Each row is a point on a landscape with many valleys, with its height.
From any point a ball rolls to the lowest of the 4 points nearest to it. It stops when none of these is lower. Distance is the straight distance between rows; heights are no part of it.
Z446 (h 220): [91 105 133 100 125 98 156 114 157 120 160 142 94 140 42]
Z522 (h 321): [82 135 136 96 139 94 153 97 135 121 164 156 108 134 42]
Z390 (h 62): [113 86 128 100 110 104 151 120 161 135 149 119 101 131 57]
Z933 (h 72): [137 181 124 162 141 143 108 154 89 102 98 137 170 152 185]
Z208 (h 413): [109 93 134 108 118 113 144 123 158 126 139 122 106 125 83]
Z833 (h 531): [138 110 134 133 120 150 118 137 149 135 121 127 111 109 145]
Z809 (h 400): [98 143 131 108 143 98 145 93 117 126 145 135 141 130 96]
Z607 (h 173): [162 118 119 161 106 159 107 148 149 133 112 108 96 110 177]
Z700 (h 64): [169 140 112 170 113 160 84 135 117 139 108 106 139 140 207]
Z148 (h 448): [116 168 135 137 164 118 137 134 100 109 107 141 162 138 145]
Z560 (h 229): [152 111 124 145 113 159 114 146 146 138 116 118 100 107 160]
Z246 (h 70): [160 134 121 164 109 165 84 138 132 137 117 113 120 123 194]
Z482 (h 161): [112 88 123 93 112 99 157 118 164 136 173 127 95 138 28]
Z32 (h 590): [133 80 127 109 102 121 141 134 156 150 140 109 100 111 91]
Z649 (h 901): [123 98 135 120 120 135 132 133 151 135 123 125 111 112 120]
Z156 (h 121): [143 130 128 134 124 149 110 127 131 135 129 133 135 119 160]
Z867 (h 33): [133 79 130 104 97 114 139 133 157 152 151 101 99 111 69]
Z507 (h 919): [133 92 130 122 114 135 137 139 153 142 121 120 105 108 122]
Z405 (h 589): [112 159 128 126 165 110 147 123 104 112 112 135 157 138 134]
Z382 (h 51): [160 90 116 129 99 143 132 146 152 148 124 107 93 103 137]
Z104 (h 543): [150 76 132 112 87 128 130 143 152 154 152 101 89 95 83]
Z672 (h 132): [120 196 113 164 142 138 111 153 67 112 110 146 184 154 183]
Z568 (h 476): [113 135 129 111 140 112 136 102 117 125 137 133 145 128 120]
Z724 (h 71): [145 146 124 136 147 134 129 127 109 117 114 135 155 145 167]
Z688 (h 536): [101 119 142 111 127 120 127 116 139 125 141 131 126 117 105]
Z578 (h 438): [107 194 122 152 162 124 125 147 75 117 112 151 185 139 160]
Z458 (h 94): [139 155 125 142 150 134 131 137 102 110 108 138 157 144 168]
Z549 (h 102): [163 130 121 177 102 168 80 147 134 135 111 101 112 117 200]
Z339 (h 80): [144 74 147 99 98 109 127 136 167 149 162 105 74 109 24]
Z998 (h 711): [126 110 138 125 122 140 123 133 146 130 125 129 116 112 129]
Z420 (h 39): [162 140 116 153 119 154 101 133 119 137 115 125 142 139 192]
Z136 (h 563): [157 84 119 124 95 139 133 144 149 153 133 100 93 97 121]
Z601 (h 221): [133 133 127 122 137 133 128 116 116 129 132 135 147 123 148]
Z650 (h 347): [87 154 126 97 145 86 160 85 118 128 154 150 125 139 60]
Z50 (h 46): [166 145 117 163 121 151 100 136 109 124 99 114 146 154 205]
Z378 (h 635): [143 99 127 131 109 147 132 146 152 142 118 114 98 109 139]
Z419 (h 373): [99 107 140 109 128 113 138 116 150 120 141 130 108 125 78]
Z531 (h 433): [98 118 142 111 131 117 132 109 141 123 145 135 123 121 88]
Z124 (h 354): [87 138 133 100 136 100 142 93 128 123 156 140 124 131 71]
Z480 (h 381): [123 136 128 116 142 118 138 111 112 125 130 135 150 129 135]
Z875 (h 256): [125 171 130 143 161 127 132 141 96 104 105 143 163 140 156]
Z226 (h 506): [111 125 134 115 135 126 126 113 129 125 139 134 139 118 117]
Z257 (h 37): [122 120 136 123 127 139 118 121 129 133 133 134 133 115 134]
Z275 (h 459): [109 142 127 113 150 105 148 103 114 123 130 132 149 133 112]
Z459 (h 63): [146 135 121 133 134 142 121 123 114 129 121 133 150 134 166]
Z389 (h 595): [101 173 134 130 171 107 147 124 99 111 111 139 159 136 125]
Z462 (h 282): [85 118 138 96 139 91 160 108 145 120 167 159 93 141 23]
Z963 (h 309): [95 110 139 105 128 107 144 117 152 121 148 134 108 130 69]
Z655 (h 68): [125 185 125 154 152 135 117 149 85 105 105 146 173 144 174]
Z403 (h 57): [159 159 122 169 130 151 102 146 103 114 92 120 153 161 202]
Z444 (h 56): [148 161 126 154 146 145 118 144 101 106 100 136 159 151 184]
Z914 (h 52): [155 133 122 150 115 156 99 134 130 137 119 125 126 120 176]
Z595 (h 242): [133 125 130 127 125 145 114 125 131 134 127 133 133 114 149]
Z657 (h 108): [139 144 124 132 149 129 134 128 104 118 113 135 156 142 160]
Z100 (h 330): [78 136 140 87 145 83 161 98 131 124 173 175 95 137 15]
Z134 (h 844): [140 83 125 116 102 129 139 140 153 147 133 110 100 106 107]
Z505 (h 712): [110 111 143 114 125 130 127 126 146 128 133 128 118 113 114]
Z596 (h 107): [130 169 128 149 153 132 126 148 92 104 104 139 164 147 171]
Z328 (h 50): [156 156 120 159 134 146 110 145 104 113 97 127 155 158 193]
Z192 (h 374): [93 156 128 103 156 87 159 89 112 120 135 137 139 143 84]
Z749 (h 430): [122 83 128 104 109 116 146 130 161 143 139 113 103 122 82]
Z400 (h 44): [154 147 117 143 131 141 115 129 111 124 112 130 149 145 183]
Z613 (h 144): [166 137 116 179 107 166 78 141 118 142 110 99 135 133 216]
Z772 (h 723): [153 80 123 117 92 131 134 143 149 157 140 102 96 99 110]

Call two points neighbours if one is among the 4 nearest of the other. Go from one point of each pair to the other, from neighbour to neighbour, staying as low as possible. Name the highest point that can't be avoided.
Z382 / Z655 -> Z378
Z390 / Z420 -> Z275
Z655 / Z420 -> Z933

Where does a ball stop that starts at each point below?
Z458 -> Z420
Z772 -> Z867
Z134 -> Z382
Z507 -> Z382
